Points on a hilly landscape, in no order, each with its height.
A ball rolls from a point to the lowest of its 4 nearest points, and stops where none of them is lower. Distance is the straight distance between rows; heights are no part of it.
j_255: [124 118 125  95 128 115 147 154  75 138 147 118 112 144 152  96  96  79
 119  70  75 124 111 157 125 134 156 183  76  89 114 146 132 116 155 169
 128 104 128 117 181 113 136 102 153 128 132 151 218 118 117]  h=3.35
j_931: [132  95  92 124  98 103 168  98 167 126 121 112 117 116 118 139 127  83
 113 149 126 135 131 195 136  99 116 127 112  79 133 160 104 101 100  96
 118 165 130 168 150 124  87 122 115  73 117  87 154 133  97]  h=4.79
j_406: [ 82 148 155 186  96 153  82 140 171  57 106  98 147  66  84  55 134 151
 120 151 124 142 140  97 110 111 112  98 165 112 130 124  89 169 187 157
 132 139 169 159  73 122 104 115  88  90 115 160 152 138 133]  h=3.29
j_384: [129  72 101  66  87 124 154 124  97 143 143 162 103 171 165 141 122 103
 147  88 137 118 112 179 147 110 131 141  95 158  93 182 118 126 108 133
 181 137 119 125 146 118 149 122 146 105 135 116 168 128 105]  h=4.32
j_412: [ 97  94 128 119  86 145 117 146 105 117 136 134 103 137 164  82 119 109
 159  70 112 116 130 139 136 133 149 145 115 145  92 147 126 151 162 160
 168 112 148 132 140 135 144 117 119 128 127 157 194 114 127]  h=3.44
j_118: [ 99  76  97 110  36 150 133 130 121 139 123 186 108  95 180 127 160 101
 167  97 143 122 110 168 117 142 129 133 123 177  90 161 154 147 118  88
 156 179 140 146 107 140 133 152  95 111 156  93 136 135  97]  h=1.45
j_653: [130 134 115 157  97 140 133 124 135 120 114 178 134  61 140 153 163 111
 146 137 104 145 132 130 111 179 116 152 139 117 103 115 167 137 117  64
  57 161 138 126 127 159 113 154  91 131 174  59 111 142 113]  h=3.05
j_53: [109 145 140 176  85 142 115 120 204  75 114  98 159 100  65 108 166 165
  94 201 166 150 126 118 135  85  77  67 184 101 151 124  88 130 116 104
 124 153 141 151  62 109  85 136  87  80 117  80  93 145 111]  h=2.47
j_963: [155 164 122 211  81 178 114 155 129  70 103 185 146  46 130 103 150 123
 132 102  68 152 146  93 105 174 125 157 145 125  80 104 146 146 137  99
  40 116 164 138 117 122 123 141  87 119 163 114 141 154 145]  h=2.36
j_864: [110 127 125 109 184  72 141  97 150 163 124  74 133 144 133 155 120  86
 124 156 137 120 104 169 120 117 134 152 114  75 172 128 131 123 134 128
 119 146  98 127 172 147  99 118 129 128 115 122 100 103 112]  h=5.68
j_497: [158 143 129 161 100 132 140 154 112  94 112 145 132  84 120  91 123  97
 103  95  53 136 131 141 115 155 148 184  99  87  90 132 138 117 144 113
  53 133 142 146 157 118 110 112 110  95 150 111 178 142 138]  h=4.36
j_845: [128 182 123 149 170 139  84 153  73 169 134 168 138 109 159 135 153 134
 164 147 106 135 124  79 104 196 143 162 132 126 124  60 210 118 128 114
  57 132 109 101 149 145 147 170 118 204 166 131  81 113 137]  h=4.03
j_266: [118 104 151 130 115 148 109 131 125 101 143  99 115 126 113  86  93 150
 138  98 122 115 151 116 148  95 143 112 135 152 127 153  89 147 175 195
 192  92 163 128 101 127 130  97 153 128  99 186 183 130 137]  h=4.19
j_566: [160 118  81  90 144  75 179 114 100 192 152 149 108 146 169 190 151  46
 122 141 109 121  85 194 103 157 124 196  74  70 123 136 173  75  86  69
  84 156  87 113 177 133  99 113 154 107 166  82 132 144  68]  h=3.41
j_90: [ 64 148 168 165 168 147  81 154 120 117 105  99 146  91 144  75 119 147
 143 114 129 128 119  71 114 154 149 144 153 131 145  89 138 162 206 162
 125 112 153 119 121 150 136 139  98 167 129 173 120 103 149]  h=3.69
j_737: [143 185 163 177 189 145 101 154 105 121 119 110 164  95 123  93 112 159
 110 112  91 138 132  66 112 160 139 160 136  90 132  80 130 130 179 145
  76  85 141 105 138 122 145 145 122 163 134 164 128 110 160]  h=4.49
j_782: [152 151 149 119 211  82 130 100 188 160 125  45 146 176  85 178 104 155
  57 171 192 127 126 102 117  95 112  66 144 123 200 111  91 115 124 145
 159 106 113 102 135 125 130 110 137 154  86 146  78 133 135]  h=3.87
j_55: [ 63 136 142 126 142 134  86 147  87 152 112 122 127 118 178 101 146 118
 180 108 134 121 117 102 113 168 155 158 132 146 143  88 181 155 179 141
 127 137 123 113 128 171 135 161 103 185 151 153 111  97 134]  h=4.70
j_623: [163 162 117 168  75 171 110 169  70 123 146 201 112  87 172 101 139 106
 149  78  48 126 139 112  99 193 157 186 101 125  67 101 190 125 124 111
  57 120 144 119 151 125 133 127 119 145 170 140 175 142 130]  h=2.93
j_927: [144  84 104 119  28 159 150 135 118 118 144 205 102 114 159 127 134 105
 150  77 108 131 129 166 134 138 136 136 108 172  66 166 128 133 101  90
 152 144 148 145 120 116 143 119 107  89 141 103 172 147 110]  h=2.41
j_233: [102 112 112  99  89 136 115 169  53 166 151 163  91 145 208  95 133  81
 160  58  88 100  95 145 104 166 155 194  79 132  86 126 180 129 154 146
 133 125 122 111 174 128 148 123 118 142 158 139 189 110  99]  h=1.56
j_606: [126 103 115 137  56 146 132 137 120 107 134 154 113  99 141  97 126 101
 130  82 104 137 130 168 134 132 145 146 105 136  91 155 125 134 137 108
 128 150 150 157 140 125 121 116 109  86 136 116 177 135 118]  h=2.90
j_165: [159 178 148 161 183 117 131 149 119 131 118 101 162 103 104 111 107 129
 101 129  77 142 132 103 103 151 130 174 111  55 132 101 132 106 159 133
  54 110 135 118 164 111 128 124 121 135 141 132 129 114 142]  h=5.05
j_494: [171 121  83 129  68 113 176 122 122 146 146 174 125  97 144 174 154  64
  98 110  74 133 104 181 109 163 124 186  84  90  87 150 159  87  85  49
  63 166 120 123 168 126 100 116 135  91 163  51 152 168 100]  h=3.99
j_489: [128 101 124 126  66 133 135 157 101 105 142 138 107 112 152  65 104  85
 113  62  73 125 127 171 128 132 152 170  86 109  89 166 123 134 157 149
 134 113 154 144 166 118 123  99 127  91 134 149 224 138 128]  h=2.80
j_831: [185 152 153 161 117 165 119 132 120  92 140 154 136 133  88 121 105 175
 128 120 111 132 157  91 149 109 123 100 136 157 108 127  98 124 118 136
 117  87 146 128  92 106 147 106 143 124 116 153 131 142 167]  h=3.96
j_346: [170 149 141 163 114 168 109 126 135 106 126 182 137 110 104 141 139 173
 153 145 128 141 160  89 150 136 110 104 161 179 102 106 139 137  91 101
 108 108 134 123  91 118 142 139 129 140 137 122  91 148 152]  h=4.31
j_415: [ 94 106 140 145  87 164 105 135 132 106 124 152 121 104 134 103 130 150
 173 112 149 126 138 112 148 131 132 107 153 180 121 126 130 165 138 129
 147 135 150 146  89 140 136 128  97 131 138 136 122 125 134]  h=5.76
j_321: [149 143 130 160  83 192 105 160  75 114 151 208 113  94 171 105 139 122
 173  90  86 122 148 108 119 177 155 157 123 159  74 111 178 142 115 112
  95 118 142 119 135 129 147 134 117 152 154 148 153 143 144]  h=2.72
j_252: [161 115 115 126  83 171 128 129 101 126 149 218 110 112 148 147 145 131
 170 121 118 127 143 131 138 158 143 127 128 188  79 132 158 129  82  93
 116 146 128 124 117 125 144 158 133 135 153 110 122 150 129]  h=3.02
j_556: [ 91 108 122  99 159 107 131 110 123 160 121 125 124 132 162 155 151 109
 157 147 162 123 103 143 127 150 136 139 128 136 150 120 169 129 132 100
 129 152 106 122 141 166 119 154 113 155 148  96  90 111 111]  h=5.26
j_659: [162 170 159 216 114 171 102 145 168  72 124 144 155  90  70 105 127 187
 108 128 122 155 151  61 131 121  94 102 174 122 122 107  91 138 141 137
 100  96 159 139  71  97 133 128  99 109 129 143 118 141 158]  h=0.78
j_767: [176 105  86 123  43 178 145 126 124 109 150 249  95 116 130 171 161 137
 167 120 140 132 148 153 156 131 120  90 146 231  66 148 141 131  43  61
 129 151 134 132  77 120 146 145 141 111 143  91 121 173 119]  h=3.63
j_642: [ 73 145 132 134 200  72 114 106 179 142 108  12 149 117 107  94  98 105
  99 167 142 122 114 135  72 113 131 123 121  29 185 121  92 151 185 172
 133 145 140 129 171 143  78 109 113 145  79 166 105 108 128]  h=6.66
j_374: [194 121 118 141  71 185 139 132 100  92 157 208 111 123 117 136 121 135
 146 102 102 131 171 132 160 136 140 122 120 183  65 145 130 116  73 100
 123 121 138 138 102 100 146 119 155 122 135 125 163 152 154]  h=3.55
j_506: [ 73 123 134 140  89 131 107 116 185  88 118  76 130 110  83  83 128 146
 119 163 158 127 128 125 126  87 111  76 154 110 148 149  88 157 160 152
 160 164 147 166  86 119  96 110 109  98  95 135 122 125 122]  h=4.58
j_549: [131 105 107  50 186  67 174  98 124 174 117 106 121 196 162 178 135  95
 132 149 170 108 104 162 131 109 128 124 108 146 160 134 140 109  84 127
 170 132  76 105 156 145 143 137 164 140 118 123  96 108  96]  h=5.18
j_531: [110  89 123  76 152  92 156 103 138 146 116  84 120 186 130 138 106 126
 130 119 170 104 117 146 144  84 134 106 121 143 167 155 103 143 125 172
 198 127 112 122 140 134 138 112 161 140 100 143 131 105 127]  h=5.47
j_491: [164 116 122 107 124 142 141 120 123 121 133 157 122 148 111 166 125 134
 137 135 133 126 144 138 162 119 131 113 128 171 110 137 125 116  86 104
 144 126 118 126 111 131 143 128 150 122 126 120 119 138 148]  h=2.20
j_522: [132 172 157 205 119 164 103 162 136  65 106 136 146  58 107  62 123 143
 111 113  85 152 148  79 108 153 127 147 147 102 108 107 105 155 171 145
  76 100 167 153 105 124 119 122  88 101 141 154 148 135 155]  h=1.71
j_663: [144 121 101 148  59 155 145 112 146 113 128 207 129  75 124 178 175 135
 155 147 131 145 152 140 147 149 104 111 161 177  91 132 153 132  71  53
  93 162 142 147  98 153 119 160 111 120 164  53  96 166 109]  h=3.42
j_537: [102 146 161 180 136 145  92 141 164  83 119  91 153  89  82  80 113 168
 102 138 125 142 138  82 118 120 120 105 158 109 142 113  90 152 189 161
 134 125 157 132  88 121 123 121 106 121 103 162 124 138 145]  h=2.23
j_378: [154 132 116  60 174 107 148 111  89 153 144 143 117 193 146 178 126 127
 134 147 146 115 123 129 140 126 141 125 107 165 139 123 151  99  80 128
 150 121  81 111 143 128 159 144 176 157 117 132  99 115 134]  h=5.67
j_473: [ 58 145 159 186 140 156  71 158 131  81  93 106 149  55 152  41 130 131
 138 112 105 130 129  84  88 172 150 155 155 114 128  93 137 180 221 165
 104 112 167 138 117 151 123 128  79 133 137 183 150 125 146]  h=2.73
j_436: [167 129  80  51 183  71 182  98  94 185 150 143 111 175 156 207 144  64
 129 159 126 125  94 179 119 136 123 161  82 111 142 124 157  73  66  96
 107 135  71 110 166 133 122 127 172 119 144 104 113 133  93]  h=4.12
j_275: [145 172 122 166 125 151 113 149  96 141 123 185 139  82 157 147 156 120
 152 132  89 137 133 101  98 194 133 170 130 128 100  81 198 121 118  91
  42 139 128 120 140 144 122 165 110 166 176  88  96 138 125]  h=3.45
j_932: [125  78 118  75  96 143 135 150  76 136 142 147  98 178 175 112 111 117
 165  66 121 108 127 145 155  96 138 132 105 172  97 159 119 131 126 183
 210 102 120 111 138 122 164 128 171 147 123 163 180 119 128]  h=4.06
j_897: [134 142 155 155 142 134 123 120 150 106 123  99 143 107  89 110 116 147
 106 137 127 131 138 111 125 121 118 130 140  99 135 126  98 138 148 132
 113 125 151 135 119 119 113 119 111 107 117 137 125 119 148]  h=3.25
j_195: [ 98  69  88  45 143  75 165  98 121 188 119 109 109 188 197 164 141  74
 146 121 169 109  78 200 127 102 117 148  95 122 143 165 124 117 104 141
 191 148  92 113 170 145 124 131 146 109 125 115 126 105  74]  h=4.52
j_179: [118 126 136 124 152 106 134 108 165 111 129  54 129 152  67 110  93 142
  88 138 145 126 143 138 120  75 124 102 127  91 168 159  71 137 146 181
 170 120 142 136 123 117 108  90 137 109  82 159 152 129 134]  h=4.97
j_779: [ 93  74  98  53 116  97 142 138  88 179 124 131  96 196 201 132 139  89
 159  82 140 109  91 170 125 118 120 162  83 135 114 160 145 117 125 159
 203 142 103 103 172 132 146 136 142 131 136 128 150 108  92]  h=4.47
j_528: [150 152 158 130 185 120 120 116 153 140 131  92 140 168  94 164 104 182
  88 145 175 127 132  85 136 112 120  71 146 156 168 116 105 116 126 141
 155  99 117 104 108 113 148 118 146 162 103 138  85 134 156]  h=3.43
j_820: [109 143 150 170 100 147 100 131 177  58 139  67 131 102  47  53 120 168
  99 145 125 140 145 105 116  76 115  74 155 101 142 150  67 150 167 191
 159 129 169 153  62  96  97  95 117  76  87 170 174 145 129]  h=4.28
j_978: [ 73  85 129  94 136  85 130  91 161 148 103  95 119 164 148 147 132 128
 143 144 195 100 109 148 141  90 122  90 145 160 170 143 126 148 135 135
 205 152 107 135 120 150 131 137 126 142 112 125  91 108 111]  h=4.85
j_723: [188 180 161 188 164 128 135 145 157  85 130  88 161  97  52  79  99 161
  59 123  74 153 156  81 109 123 107 138 128  43 129 129  75 120 169 157
  77  79 164 135 121  82 125 117 122 106 111 155 161 135 161]  h=4.27
j_34: [142  76  91  85  92 109 172  94 149 126 130 145 114 160 122 171 134 115
 129 146 161 123 124 193 159  95 112 103 120 155 119 171  99 111  74  90
 166 153 121 154 114 124 127 128 143  73 121  88 126 134 105]  h=4.42
j_398: [ 98 174 161 156 207 114 101 148 131 140 119  59 158 112 111  97 103 127
  92 129 117 131 119  90  92 147 144 152 118  60 166  90 121 141 197 169
 100 110 138 111 155 134 119 126 115 164 113 168 119 108 144]  h=5.27
j_8: [ 85 103 110 135  98 112 132 114 151 132 109 133 129  78 154 135 154  94
 134 146 124 135 113 176 116 151 122 150 124 103 124 138 153 125 136  75
  91 177 131 147 150 158  87 147  96 106 157  72 126 125  95]  h=3.59
j_883: [131 103 123 111 108 116 147  97 170 117 143  84 123 160  64 124 116 150
 108 154 161 121 138 163 149  57 111  77 136 127 160 165  71 128 109 153
 175 143 138 157  93 108 105  92 152  81  96 126 147 130 118]  h=4.41
j_245: [145 130 108 164  38 157 132 143 111 114 133 209 117  59 160 126 155 111
 150  86  79 141 132 139 100 185 133 161 122 155  71 131 173 140 111  70
  62 159 143 128 132 136 117 144  92 128 173  94 146 152 118]  h=2.65
j_942: [147 114 102  81 124 112 152 134  78 168 150 160 110 155 164 147 132  82
 131  97  91 122 109 176 119 151 148 185  74 110 105 133 161  99 112 111
 113 141 106 120 171 116 137 110 147 121 144 111 156 126 102]  h=2.44
j_156: [ 70 137 164 161 140 140  70 141 164 102 122  77 141 112 101  86 113 182
 125 124 168 122 137  69 121 103 124  81 175 158 162 121  99 168 193 182
 175 109 156 119  70 124 130 112 110 157  93 183 127 132 155]  h=3.60
j_460: [190 164 139  92 209 106 157 112 137 152 135  89 145 199  77 180  95 156
  76 150 150 126 136 101 129 102 134  98 118 128 164 118 103  96  88 151
 145  90 104  96 142 107 157 102 186 149  90 153  98 125 148]  h=3.40
j_18: [117 112 137 106 157  99 131  98 176 137 123  74 130 160  92 151 114 162
  95 170 189 118 124 129 139  72 112  71 149 149 182 137  93 130 126 142
 173 132 119 134 102 126 121 107 138 129  91 128  90 124 136]  h=4.10
j_177: [110 122 114  86 115 151 110 150  48 167 154 174  97 164 196 117 144 123
 191  95 116 111 123 119 120 158 154 142 103 174 106 105 187 119 125 143
 150 130 101 107 149 139 164 154 139 179 150 162 139 114 120]  h=2.22
j_112: [108 141 160 146 156 132 112 147 121 109 121  74 129 101 108  81  91 135
 102 105  97 130 140 105 112 128 152 149 122  80 133 132  97 151 204 189
 131 105 157 131 140 135 121 114 132 127 106 190 178 122 149]  h=4.65
j_225: [171 164 148 178 155 120 127 116 188 116 128 105 157 136  54 154 129 185
  76 179 158 150 136  89 139 101  87  68 162 115 164 123  79 110 112 110
 120 107 121 119  82 106 124 124 119 112 105 115  77 140 149]  h=4.99
j_742: [168 162 162 132 163 166 102 147  92 135 160 137 126 160 117 127  94 186
 123 124 124 120 161  59 141 122 147 104 126 169 135  97 124 120 116 162
 148  72 119  96 114 115 172 131 171 182 104 187 118 136 175]  h=3.53
j_952: [ 78 142 154 131 150 145  92 156  81 138 137 104 127 130 158  91 117 131
 159  86 112 115 126  89 125 138 160 147 123 136 139 108 145 152 184 185
 151 104 131 109 140 146 145 132 131 183 113 180 156 101 142]  h=4.51
j_975: [202 105  97  73 133 120 185 102 114 127 147 150 105 191 113 173 123 112
 106 124 131 131 139 176 162 103 132 122 102 148 109 163 105  90  64 113
 147 121 107 129 133  99 145  97 182  88 120 116 146 134 130]  h=3.01
j_843: [ 82  89  99 105  86  99 146 121 139 141 117 111 115 121 159 105 121  72
 127 115 110 123 103 204 108 128 135 157  88  76 120 166 125 124 143 110
 132 168 132 158 180 134  92 105 109  87 128 111 161 119  99]  h=4.26
j_450: [ 77  85 122 110  95 126 128 109 165 125 112 121 120 139 129 133 146 150
 149 153 189 111 128 146 158  88 115  66 166 196 156 145 119 153 114 117
 185 160 126 154  72 140 125 124 117 112 116 101  98 126 113]  h=3.75
j_837: [ 61 104 123 140  85 139 103 139 125 134 103 140 122  82 181  93 150  94
 161 103 122 130 106 152 105 171 147 160 132 131 112 125 173 160 167 105
 116 169 143 151 141 163 107 138  76 132 156 117 136 120 112]  h=2.92
j_772: [ 50 139 136 157 169 115  93 134 144 130  93  83 155  79 140  99 143 115
 128 148 136 133 110 117  97 161 131 159 143  80 146 101 144 150 192 124
  93 158 139 141 139 156  99 150  82 142 140 121  95 103 131]  h=4.24
j_270: [146  96 113  83 144  84 173  88 149 138 130  99 120 183 118 168 111 118
 118 147 157 118 132 180 148  80 125 106 111 144 155 160  97 122  88 132
 178 123 107 134 138 131 123 113 162  97 101 126 118 121 120]  h=4.98
j_409: [171 169 145 171 185  95 140 114 182 120 118  79 168 111  67 122 114 133
  78 161 109 147 140 117 104 115 101 133 132  30 155 126  80 116 141 132
  70 117 134 128 150 100 103 132 117 111 118 121  96 127 145]  h=3.81
j_829: [114 140 130 168 138 109 132 110 185 106  97  80 148  77 104 113 136 127
 103 174 126 144 124 139 113 124 108 130 150  61 148 121 110 128 140 103
  85 162 136 157 130 127  88 138  92  95 131  95 106 120 122]  h=3.07
j_617: [129  82 125  49 146 101 152 135  80 153 127  89  92 220 163 124 103 123
 133  68 142 110 114 133 151  71 123 128 105 155 138 168 102 133 124 239
 252  86 112  87 166 114 162 120 208 172 104 188 188 116 116]  h=4.66
j_955: [203 149 135 143 124 136 163 131 116 100 140 134 131 131  86 131  98 122
 101 113  77 147 155 143 144 128 135 152  97  86 102 138 107  95 100 114
  80 110 137 145 146  92 131 103 152 101 132 120 169 143 151]  h=3.97
j_263: [ 99  74 101  39 134  88 147 110 112 165 111 151 102 189 190 168 155 126
 159 137 186  97  98 150 156 117 114 105 137 217 142 151 148 137  90 126
 221 143  85 106 113 154 157 168 158 145 130 112  89 120 103]  h=5.50
j_377: [142  50  71  68  80 100 180  94 149 140 129 130 108 183 148 150 122  96
 123 118 152 117 116 215 151  69 105 108 101 144 114 196  75 111  73 126
 202 149 118 150 133 109 126 106 159  59 112 103 160 134  88]  h=4.96
j_508: [ 65 108 142 135 135 129  99 116 158 134 108 113 137  97 138 138 148 141
 135 165 172 132 116 116 140 133 123 101 168 145 153 116 149 161 139 108
 131 153 129 146 102 165 110 154  88 134 143  94  72 117 133]  h=4.91
j_594: [161 157 143 136 205  82 148  92 187 156 124  64 160 148  87 179 107 124
  84 185 163 134 123 129 121 101 106 104 142  73 180 115  92 101 114 116
 113 121 103 116 145 130 108 123 124 123 104 125  72 128 131]  h=4.30
j_756: [145  76  87  36 129 100 172 109 113 150 123 151 100 204 167 172 132 113
 147 126 174 100 114 179 157 100 117 111 105 180 118 170 120 115  76 133
 202 131  92 116 127 126 165 135 175 113 119 112 125 121 108]  h=4.93
j_117: [169 125 115  80 152 110 168 136  77 144 151 131 122 177 127 143 103  92
 117 107  95 129 134 157 140 121 147 162  75 104 115 141 129  94 101 143
 119 113 108 120 172 111 137 105 180 125 119 141 175 118 138]  h=3.28
j_490: [162 172 171 176 172 146 101 149 140 118 139  99 154 121  74 113  89 189
  91 115 134 141 145  43 126 124 123  91 152 124 145 120  88 135 168 171
 132  66 148 105  99 101 151 116 134 157  99 182 135 138 163]  h=3.30
j_451: [127 164 135 148 190 115 120 117 133 150 112 123 153 117 129 170 144 133
 117 170 136 138 116  98 126 162 123 147 143 104 149  87 159 109 122  87
  72 133 110 110 148 150 121 164 113 156 148  95  57 121 132]  h=4.29
j_750: [ 75  68 100 108  46 145 122 117 150 136 120 167 112 114 162 135 166 124
 182 134 178 118 123 159 155 121 115  99 169 196 121 160 137 162 108 100
 187 165 127 157  81 145 136 153 100 106 146  89 110 135  85]  h=2.59
j_732: [146 162 141 101 174 104 139 156  62 162 144 112 130 161 128 129 104 100
 130 102  76 122 127 131 120 152 153 188  84  76 132 103 159  90 140 160
  82 107  99 117 184 117 142 107 156 155 131 156 162 102 129]  h=4.25
j_303: [ 68 111 121 148  71 145 119 123 158 101  96 129 128  68 137  98 154 115
 140 145 126 140 127 153 118 139 123 126 145 127 121 134 135 154 146  99
 112 175 152 167 113 143  97 139  88  96 144  96 135 126 109]  h=3.70
j_562: [138 147 102  88 163 106 136 130  71 181 142 162 117 140 169 181 166  98
 152 154 105 122 111 132 114 185 131 180 107 114 121  94 205  87 104  99
  73 158  85 102 162 149 128 149 140 163 172  97 100 127  91]  h=4.74
j_360: [173 152 127 124 171 102 152 120 128 144 130 120 145 130 107 164 127 108
 112 153 100 132 135 148 124 136 130 160 110  78 126 114 143  92 107 103
  71 122 115 122 161 125 116 134 136 119 133  94 111 126 128]  h=4.57
j_498: [161 129 134 147  79 154 138 130 124  94 138 156 117 111 102 123 119 132
 127 112 104 138 151 140 154 116 132 129 122 144  96 147 112 127 113 116
 115 124 151 155 115 108 132 111 129  90 129 117 165 144 142]  h=3.47
j_368: [ 86 107 102 115  55 135 134 137 102 169 144 181 110  88 194 130 156  76
 150  86 105 118  95 158  83 183 134 179  99 140  88 142 195 131 127  72
 101 178 128 120 152 152 113 143 100 129 177  76 137 142  85]  h=2.25
j_515: [ 42 131 130 167  76 145 103 122 190  81  96 102 139  71 106  86 161 141
 124 192 156 145 127 130 119 113 101  85 175  95 144 125 116 159 144 113
 129 178 156 178  83 135  81 135  77  80 123  95 109 127 106]  h=3.38
j_56: [173  78 103  86  80 135 178 122 106 119 158 140 103 183 116 133 101 107
 117  75 113 127 136 194 161  89 133 133  89 132  91 186  87 109  94 142
 163 111 137 144 143  98 137  78 171  78 109 130 206 139 122]  h=3.64
j_280: [131  96  91  84 129  97 171 103 134 162 134 145 110 149 150 178 141  81
 141 145 149 115 104 187 133 129 130 149 107 128 126 153 143 104  92  88
 130 154  99 127 151 144 113 138 139 105 145  88 116 127  97]  h=4.50
j_712: [158 159 166 186 149 181  69 155 121 124 146 158 130 133 128 114 112 207
 145 119 159 116 159  36 148 130 134  69 174 205 131  90 122 143 135 167
 148  60 135  86  77 108 176 122 141 199 100 202 110 147 176]  h=4.01
j_27: [156 148 143 134 171 129 112 116 165 143 133 150 140 148 101 192 153 185
 103 183 195 126 127  84 162 121  95  52 183 195 164 106 133 118  89  92
 149 113 107 103  93 135 145 143 139 153 114 100  37 154 147]  h=3.37
j_106: [102  96  97  62 161  90 147 117  87 191 138 124 108 175 185 160 150  76
 160 125 134 107  78 173 112 142 129 169  90 119 142 133 163 109 119 124
 141 150  83 109 168 147 128 137 140 142 144 109 122  98  83]  h=3.61
j_917: [145 169 153 173 173 145 103 137 144 130 113 135 166 114 109 153 135 171
 111 157 132 143 130  65 126 157 120 113 158 124 140  88 131 123 133 105
  98 109 128 112 119 124 140 162 106 168 138 123  63 122 160]  h=3.58
j_467: [109 111 111  84 140 129 123 122 100 163 125 171 109 140 174 168 163 140
 170 157 175 107 116 129 143 154 134 109 149 205 131 112 179 144  92  97
 158 145  97 109 105 173 152 179 136 171 147 102  65 124 120]  h=5.96
j_671: [129 190 157 173 183 158  81 156  91 142 125 140 149 115 152 112 127 161
 148 132 118 140 131  48 110 171 144 143 142 129 131  64 172 139 151 131
  82 102 123 104 135 133 161 162 121 199 137 165  89 116 160]  h=4.37
j_757: [150 183 144 206 160 146 113 149 151 105  89 139 167  69 115 118 148 143
 109 149  91 155 131  74 103 167 102 154 149  66 122  84 134 130 153 103
  41 105 144 124 126 129 120 167  91 142 151 105  85 126 141]  h=2.83
j_986: [117 126 149  92 173 113 125 126 106 144 131  69 113 188 114 136  89 143
 112 102 141 110 137  96 130  98 141 119 116 139 166 129 106 132 147 205
 192  84 127 103 137 127 148 110 177 178  91 181 152 111 148]  h=4.95
j_570: [ 68 152 137 194 151 123  90 130 188 119  78 111 167  62 129 124 163 140
 114 174 148 152 118  86 107 157  97 128 179  70 152  94 139 149 167  89
  76 152 145 142 120 150 100 174  63 131 153  93  57 120 132]  h=3.06
j_394: [181 130  91  24 162 112 161 138  47 169 164 158  93 229 146 155 115 121
 136 115 113 116 131 138 145 122 146 148  79 143 113 128 151  71  70 176
 155 100  78  98 165 100 174 122 221 154 115 185 165 122 136]  h=4.09
j_123: [ 70 148 143 124 197  86 118 132 129 150 118  30 139 127 131  80 105  99
 118 126 113 113 113 125  84 132 152 165 101  43 178 114 123 149 204 195
 130 133 131 125 186 140  93 115 119 158 101 177 141  95 126]  h=6.04
j_99: [164 124 145 158  94 194 104 143 102 104 161 186 104 130 130 107 117 170
 176  94 121 113 174 103 172 112 138  93 149 211 100 127 122 147 101 146
 156  78 147 121  80 115 164 107 150 145 116 178 155 144 162]  h=3.77
j_702: [190 147 125 146 150 104 170  89 188 103 136 112 152 133  59 173 133 140
  83 182 142 152 148 144 152  89  91 106 146  91 149 131  79  91  82  91
 110 128 128 142 116 109 110 121 133  76 114  81  94 138 127]  h=4.75
j_674: [157 165 164 135 167 142 121 147  90 128 146 116 135 143 105 115  85 157
 124 117 100 134 150  88 131 126 153 139 117 114 127 115 128 117 141 153
 113  84 134 119 144 113 154 122 158 157 108 168 157 121 155]  h=3.90
j_57: [ 57  77  91  84  88 113 121 126 103 186 121 155 105 111 218 142 176  83
 175 107 141 109  75 168  91 171 128 164 124 142 103 150 197 138 139  79
 147 184 113 123 139 177 127 168  88 149 181  72 112 122  66]  h=2.86
j_834: [177 126 139 131 107 139 147 117 146  96 144 108 132 138  53 123  99 154
 100 125 122 137 157 140 156  83 113 105 136 123 127 153  77 118 111 142
 136 117 145 154 103 101 115  97 148  87 109 129 162 141 145]  h=3.92
j_934: [123 125 132 119 158 103 142 131 119 137 120  93 134 119 132 107 107  92
 117 119  94 128 122 162 108 136 150 167  97  65 143 124 132 125 158 138
  94 142 129 134 178 134 102 110 119 112 130 131 156 114 125]  h=4.94
j_47: [ 81 136 158 142 149  96  94 122 200 135 118  69 147 146 106 145 136 179
  98 173 210 123 117  90 128  94 113  35 182 164 201 114 105 147 145 145
 176 136 125 118  92 136 126 117 115 156  99 131  59 136 132]  h=4.76
j_114: [187 155 126 105 142 126 148 153  56 137 160 155 113 158 124 124  98 103
 126 101  57 131 142 138 138 136 167 179  74  94  94 127 156  77  98 138
  88  96 110 119 173 103 151 107 184 131 132 147 191 130 144]  h=3.86
j_352: [130 157 152 205 100 168  86 141 176  83 119 140 155  94  86 112 156 184
 125 154 160 152 139  72 143 107  80  68 190 152 136 101 104 151 137 118
 121 118 144 125  54 106 116 128  85 120 134 121  88 138 143]  h=1.55
j_992: [175 137 131 115 161 116 148 105 148 134 138 129 130 173  91 178 123 165
 104 158 161 128 139 118 158 109 112  85 141 169 153 126 110 108  72 113
 137 109 109 116 111 113 140 121 164 123 105 114  88 136 153]  h=2.89
j_503: [ 92 126 146 113 163 112 114 120 129 139 120  87 134 156 132 127 117 137
 136 132 167 120 122 105 127 117 147 113 135 154 164 106 135 147 155 147
 155 119 122 111 129 143 142 140 130 174 114 138  93 103 143]  h=5.97
j_85: [130  96 108 123  45 147 138 114 151 106 136 160 115 129 115 141 156 143
 149 139 165 127 131 163 173  92 114  82 146 200 120 147 111 135  87  95
 162 150 133 154  60 127 127 132 123  89 134  94 115 136 106]  h=3.62
j_318: [165 129 132 132  79 158 136 152  77 109 156 182 106 122 148 107 111 109
 134  78  74 130 146 144 133 142 158 160 100 137  82 146 135 118 123 124
 108 103 139 129 152 121 134 108 134 119 134 146 199 138 141]  h=2.24
j_204: [120 113 119 122 133  96 148  85 181 123 126  77 140 135  89 152 122 123
 105 174 161 128 124 164 137  89 107  96 142 107 162 155  92 122 110 123
 139 151 122 153 130 136 100 111 119  94 108 108 110 117 116]  h=4.84
j_693: [ 68 154 165 166 170 137  74 141 147 132  98 109 161 102 136 115 140 168
 133 144 168 136 120  64 115 150 127 106 179 139 152  78 137 166 179 129
 121 123 134 118 109 155 134 154  83 178 131 137  62 110 155]  h=4.62
j_68: [106 135 143 145 125 113 120 132 153  77 112  68 137  91  96  64 104 113
 108 125  92 140 139 136 108 121 141 140 122  58 135 141  91 142 183 165
 116 137 156 160 143 120  98 101 112  92 110 157 180 134 132]  h=4.11
j_291: [122 156 131 198 107 156 110 132 182  77  96 147 157  63  97 126 160 152
 104 164 121 167 135  92 118 139  89 113 171  93 120 102 115 135 133  99
  65 137 149 150  90 122 105 157  81  97 146  85  84 131 133]  h=2.27
j_226: [176 139 133 104 133 162 115 141  64 137 164 177  99 184 141 134 107 164
 162 116 121 106 165  96 154 129 154 117 118 189 104 108 152 113  91 153
 150  83 107 103 135 109 176 141 190 164 120 185 140 144 162]  h=3.04

Call two points neighbours if one is among the 4 nearest of the other. Go from one point of each pair to the other, from neighbour to neighbour, staying as low as possible. Name the highest point that can't be avoided.
j_659 and j_491 => j_252
j_659 and j_318 => j_321
j_659 and j_118 => j_245

Where does a ball stop that starts at each point below?
j_204 => j_491
j_693 => j_659
j_451 => j_659
j_263 => j_118
j_671 => j_659
